Points, in no order, along strands that fork, close into loops and pass close to each other.
(in the rows, 100 means zero)
Two points are linked if the straight distance between their rows is under 80.6.
Q336: 79,100,90,117,77,70,69,133,100,56,134,72,99,84,116,121,91,86,61,120
Q766: 108,78,75,134,95,118,133,82,102,127,116,105,78,71,105,101,96,85,143,121
Q250: 110,97,97,74,81,87,80,131,98,88,93,123,64,78,126,137,91,102,106,95
Q396: 112,98,90,113,100,84,99,95,71,97,140,115,66,133,114,84,129,121,79,76
Q276: 76,95,87,130,69,86,47,101,85,68,120,98,52,82,92,124,79,99,96,97
Q687: 129,73,77,117,127,104,94,75,90,115,79,82,124,88,105,85,101,123,137,64
Q791: 84,73,97,62,69,99,93,113,102,104,88,77,111,89,65,98,102,100,108,61
Q931: 90,82,127,66,123,117,84,100,136,130,91,100,82,103,80,87,125,107,137,95
Q888: 83,93,101,104,72,85,103,121,99,117,65,89,81,50,86,114,108,110,148,127
Q389: 112,124,111,121,76,106,121,114,154,87,78,99,126,118,106,113,112,120,102,114
Q212: 104,60,116,69,156,132,99,78,105,106,122,109,123,115,80,69,132,116,159,105
Q439: 125,109,125,100,83,98,116,90,61,65,86,141,61,108,93,90,80,59,76,65
Q947: 92,81,93,113,64,100,70,92,89,103,115,102,56,79,97,109,97,92,124,82
Q313: 76,119,113,124,80,104,105,63,110,98,94,80,104,84,72,79,97,105,113,133
Q419: 96,113,104,84,84,75,91,111,110,93,84,88,129,127,98,92,150,127,75,94
Q288: 114,87,116,93,91,55,96,102,114,84,91,110,86,151,79,81,99,99,61,57
Q381: 82,117,121,102,66,95,98,120,128,95,92,104,91,73,127,115,95,79,100,158
Q66: 143,85,63,120,127,112,96,79,102,113,63,84,123,95,137,102,83,129,107,83
Q427: 85,86,79,117,76,89,86,132,86,86,82,85,60,48,104,139,92,88,129,134
Q689: 94,113,116,70,120,140,127,91,107,135,115,122,112,84,127,90,103,68,111,147
Q587: 137,92,82,99,131,111,131,71,98,75,113,107,73,113,99,91,100,108,97,91
Q64: 122,52,77,88,115,97,92,93,143,106,121,101,83,117,111,117,64,94,101,59
Q331: 87,63,79,86,69,103,103,86,92,97,102,72,113,77,81,101,73,83,101,79
Q433: 97,122,123,77,87,89,78,80,77,62,87,127,101,72,94,120,55,108,69,81
Q65: 85,108,108,98,73,57,81,139,107,47,113,87,116,118,88,115,83,75,44,101
Q24: 70,88,132,100,88,100,130,123,123,147,87,110,103,85,91,95,104,100,122,176
Q416: 96,90,94,128,110,104,101,125,113,151,78,79,70,92,105,104,112,144,152,135
Q959: 127,97,87,138,109,90,109,91,55,89,141,130,55,138,93,83,106,97,88,58
Q224: 99,115,138,102,61,104,99,93,107,53,104,115,106,135,59,92,88,117,83,74
Q707: 94,140,117,62,137,140,113,114,114,110,79,82,94,89,98,92,125,95,104,123
Q13: 93,100,120,71,108,97,74,105,85,118,113,93,139,114,107,71,118,135,94,54
Q683: 88,140,102,97,79,91,84,118,112,115,79,66,139,103,109,94,124,143,82,110
Q739: 119,121,122,53,95,97,108,118,64,64,89,100,90,96,97,91,110,109,73,63
Q615: 107,78,97,134,109,132,112,98,102,139,63,89,111,102,94,97,118,144,160,132
Q358: 116,112,103,91,64,126,106,135,85,62,126,86,115,101,120,107,96,113,77,88
Q756: 72,98,105,137,80,57,67,114,93,54,137,119,56,115,68,122,68,107,76,84
Q734: 120,78,120,95,162,121,128,84,88,144,71,112,147,72,108,61,102,97,164,126
Q350: 90,96,70,122,104,104,103,97,103,142,107,80,126,87,146,98,91,119,82,139
Q208: 107,127,89,90,72,69,95,118,78,62,85,104,116,131,105,103,138,112,52,83
Q188: 95,67,83,111,75,87,80,81,83,108,132,117,72,109,86,96,87,89,98,66
Q109: 86,117,101,86,65,97,77,144,68,53,130,85,107,75,121,115,105,90,68,104
Q596: 78,100,82,76,93,75,87,127,107,79,129,113,112,119,95,141,100,118,76,95
Q397: 104,141,104,62,115,106,112,131,133,85,91,83,87,107,103,112,128,86,80,117
Q137: 106,84,87,102,100,89,101,94,110,117,104,126,124,130,94,123,97,60,98,53
Q141: 83,140,95,88,127,128,107,117,105,132,45,57,110,79,85,98,114,110,109,127
Q523: 133,71,71,93,158,91,65,91,84,102,90,99,129,155,101,75,131,121,119,43
Q74: 68,89,72,78,131,121,120,105,95,124,107,89,81,85,104,119,100,109,98,178
Q825: 110,114,104,96,117,120,104,105,139,122,111,64,134,100,112,83,74,107,93,68
Q593: 79,98,110,103,86,63,97,111,50,29,122,151,70,152,73,91,89,115,46,116
Q744: 93,93,89,84,97,104,80,126,105,112,87,80,60,61,133,126,79,109,114,129
Q377: 111,123,115,121,85,43,103,133,69,35,83,113,101,93,98,117,61,88,52,76
Q874: 125,83,124,54,120,99,88,96,116,105,74,100,84,106,98,77,127,106,121,56
Q27: 115,108,124,105,112,72,87,111,66,122,105,139,113,127,104,81,100,91,95,22
Q774: 103,136,113,122,69,119,95,76,107,97,97,85,98,103,106,77,134,93,94,111
Q11: 92,108,81,88,96,109,109,88,107,86,67,55,90,72,110,81,108,85,73,174
Q395: 138,98,122,130,112,123,87,84,100,121,93,122,124,118,129,63,142,92,140,93
Q530: 108,53,103,75,138,139,115,113,134,108,108,97,127,117,79,96,130,132,159,97
Q380: 81,104,112,88,134,132,117,118,88,182,47,71,134,85,89,84,74,78,106,142
Q302: 97,101,98,112,58,81,122,123,92,82,115,86,91,49,97,111,83,61,99,83
Q385: 56,98,89,79,112,134,99,127,84,130,90,86,80,86,81,109,114,106,121,176
Q294: 104,127,97,111,75,90,70,110,118,79,53,80,87,86,118,114,93,98,90,105
Q824: 92,100,141,100,99,99,140,100,129,141,83,99,121,83,89,76,123,100,146,130
Q716: 83,120,86,79,154,135,104,86,116,129,95,58,140,84,96,81,59,102,91,90
Q847: 94,88,100,121,97,87,107,70,131,110,107,139,108,124,98,111,128,118,120,112
Q473: 84,80,74,117,103,140,98,99,93,162,102,66,124,96,132,78,77,110,98,153
Q182: 91,113,75,121,94,77,106,112,104,116,110,104,125,77,138,119,105,106,82,152
Q859: 136,91,123,108,103,85,96,105,76,107,120,140,114,149,128,57,104,82,85,43
Q533: 99,113,83,118,82,87,105,115,108,98,106,106,129,123,89,128,81,63,71,44
Q90: 112,88,116,90,128,84,89,96,68,116,111,122,122,100,103,81,109,125,120,42
Q678: 113,89,121,88,81,93,93,99,93,65,80,109,104,157,63,73,86,126,68,52
Q805: 111,90,83,91,111,77,104,59,108,111,83,144,103,106,116,114,119,88,104,104
Q300: 84,135,86,123,115,104,111,91,82,103,137,108,81,85,96,101,123,113,104,119
Q980: 93,104,104,84,149,130,88,83,101,148,59,60,139,81,102,68,79,126,115,111
Q260: 81,122,118,131,87,98,140,84,142,116,101,87,114,97,69,88,124,98,127,128
Q658: 133,83,77,140,117,122,114,77,90,80,120,96,81,113,88,91,105,106,128,56
Q243: 95,80,87,111,100,139,94,73,89,141,90,128,143,80,100,104,87,98,131,116
Q779: 90,101,104,119,60,73,124,99,99,72,132,115,97,107,92,99,136,85,87,125
Q367: 109,126,98,104,99,81,123,48,86,89,83,134,95,100,95,97,138,76,93,112
Q282: 93,130,96,100,72,69,74,114,95,49,60,91,108,97,98,122,115,112,75,104
Q534: 54,116,64,109,117,73,99,113,117,127,111,82,121,90,83,135,114,86,87,125
Q992: 142,94,121,124,95,107,100,78,80,102,115,131,112,134,136,63,130,105,103,72
Q504: 81,116,109,98,89,80,87,75,58,59,120,141,94,129,70,101,86,94,52,92
Q451: 111,54,73,123,121,135,99,78,106,140,101,82,76,95,109,85,99,100,151,109
Q125: 105,118,118,112,144,130,136,68,81,127,92,107,138,69,103,76,100,89,125,123
Q278: 94,87,85,101,80,148,95,92,96,124,105,58,85,89,116,72,96,107,97,136
Q772: 106,113,131,85,96,58,99,92,117,69,110,108,55,81,102,105,62,67,76,104
Q438: 116,121,102,148,67,108,106,70,77,95,109,119,112,112,121,81,121,92,96,85
Q661: 73,104,116,102,96,48,58,113,99,51,110,116,67,106,76,138,73,131,80,99
Q72: 101,102,95,123,108,94,106,91,161,131,83,101,112,129,108,108,121,121,121,113
Q312: 98,126,116,119,63,89,63,117,107,68,86,98,76,62,130,127,74,77,90,129
Q711: 120,127,104,106,84,100,104,78,76,87,79,136,80,106,94,102,117,44,94,72
Q238: 76,124,110,89,87,141,103,86,84,110,101,112,107,62,111,102,83,64,99,146
Q374: 141,81,83,99,109,123,96,80,110,105,84,109,104,107,147,104,92,117,107,109
Q831: 133,93,99,74,143,81,70,89,105,109,73,108,95,136,106,83,121,111,99,45
Q735: 118,68,103,100,133,150,110,118,106,96,133,122,133,119,100,104,109,112,156,70
Q25: 113,95,126,90,66,98,121,104,80,72,122,114,82,82,91,102,80,54,98,67
Q58: 130,71,86,127,118,113,91,95,77,92,119,118,75,149,90,84,118,98,122,29
Q609: 94,119,111,75,99,113,92,86,96,83,92,132,115,87,91,129,87,103,92,93
Q364: 84,124,127,127,92,76,92,120,111,71,143,114,58,93,77,135,62,92,103,84
Q813: 97,78,78,102,80,94,87,55,81,87,123,108,116,96,79,95,83,101,75,73
Q314: 95,129,102,100,139,91,83,90,128,101,117,83,78,117,74,107,94,122,93,65
Q628: 90,89,59,68,114,86,105,85,100,63,94,76,90,92,87,122,97,108,68,120
Q937: 89,120,95,90,123,115,102,93,92,150,43,73,127,73,114,87,87,104,96,122
Q916: 112,85,81,87,122,85,82,83,115,97,123,90,73,104,114,115,54,88,71,71
Q491: 126,63,83,103,124,97,76,76,138,117,99,116,106,137,106,100,88,73,111,53
Q157: 120,114,130,61,99,104,103,117,73,58,66,101,89,143,68,75,101,103,64,49
Q950: 74,80,111,117,127,141,125,95,89,160,121,80,82,79,80,77,80,108,143,156
Q466: 90,109,113,92,108,101,83,101,128,107,95,83,72,96,68,110,100,123,118,83
Q710: 90,117,86,120,90,115,103,112,86,111,151,68,104,97,110,84,137,132,105,107
Q229: 116,118,92,137,118,118,111,70,85,114,132,117,108,95,124,93,105,101,113,95
Q798: 99,138,124,107,62,76,88,112,61,66,83,113,111,83,104,103,70,87,65,67
Q342: 122,82,92,94,115,166,113,127,104,105,114,96,128,108,128,110,104,120,132,86
Q828: 99,94,129,86,136,131,116,110,120,176,94,115,110,105,121,87,104,75,128,146
Q903: 136,99,117,104,81,149,110,120,95,78,115,117,120,127,131,104,96,120,103,66
Q939: 74,93,89,94,80,133,83,73,89,124,96,125,114,71,103,122,85,69,118,132
Q292: 105,113,96,111,109,26,121,117,79,61,100,109,88,108,79,109,75,76,52,71
Q183: 111,86,126,93,74,66,99,108,120,49,125,102,59,109,105,98,60,82,58,99
Q50: 54,104,106,108,118,140,107,89,71,142,87,83,87,79,60,80,108,116,125,172
Q964: 119,100,74,65,128,54,123,93,84,68,92,79,93,91,108,100,101,106,47,92
Q440: 83,77,95,126,101,120,131,100,100,147,106,76,68,67,96,94,78,78,135,153
Q499: 116,131,105,94,102,106,117,119,129,74,83,105,94,126,88,124,117,102,89,81
Q585: 72,86,77,95,68,119,88,107,94,100,87,39,85,75,104,89,101,92,90,161
Q670: 107,99,94,51,101,81,102,115,62,68,103,99,70,90,118,108,101,92,55,88
Q973: 88,120,86,106,114,128,92,87,106,116,80,107,133,94,95,117,98,110,115,94
Q941: 129,61,88,77,105,109,102,78,86,93,82,132,100,106,117,107,115,109,125,87
Q154: 115,102,139,106,104,122,118,90,114,117,113,96,114,97,105,60,130,100,144,100
Q95: 81,116,98,117,68,70,81,129,133,80,117,103,136,114,85,139,71,70,62,79
Q606: 82,99,59,73,137,120,104,89,106,83,101,87,98,89,95,127,96,124,94,155
Q712: 89,103,93,98,97,106,89,55,83,88,134,128,115,125,94,103,77,70,62,83
Q737: 91,77,105,69,74,91,101,108,125,84,119,102,99,126,95,111,94,114,85,100
Q457: 91,101,89,123,67,81,120,109,108,113,133,100,110,95,121,111,125,85,92,133
Q594: 85,87,90,87,49,92,95,115,115,90,56,74,95,71,63,118,103,100,120,96
Q174: 91,101,99,102,99,43,109,112,95,81,125,103,102,135,70,101,98,102,56,60
Q334: 82,115,73,86,118,76,102,124,108,110,122,99,106,107,106,140,113,87,80,88
Q279: 116,83,88,101,86,72,90,106,127,79,111,84,62,130,109,111,52,64,60,70
Q386: 102,99,72,80,117,79,123,85,122,94,77,66,78,82,110,91,108,98,81,141
Q273: 106,93,134,96,153,136,112,111,110,157,69,134,144,85,122,85,93,95,157,130
Q934: 101,89,139,80,73,110,102,90,132,85,93,113,117,123,72,92,102,119,108,91
Q655: 85,105,112,109,87,109,112,135,119,118,85,54,76,68,93,91,111,132,133,148
Q264: 69,93,130,103,57,105,110,132,106,125,94,111,101,67,120,114,98,95,123,187
Q532: 137,70,75,128,140,82,91,66,81,95,84,102,142,117,88,74,119,123,139,52
Q679: 99,116,71,110,114,81,100,108,87,116,127,92,95,115,114,97,137,87,83,69
Q133: 94,111,119,109,103,62,109,110,110,72,137,107,62,60,105,122,78,78,96,123

A fork is a point with three links, a tip a point with one. Leave the first point through the second and follow the links. Name the first fork or tip that comes.
Q314; Q466 | Q805
Q805; Q847 | Q937
Q734; Q273 | Q678
Q292; Q377 | Q125

How many points has the smallest loop of links through each point below? Write - if it is on no loop.
Q154 | 8
Q735 | -
Q229 | -
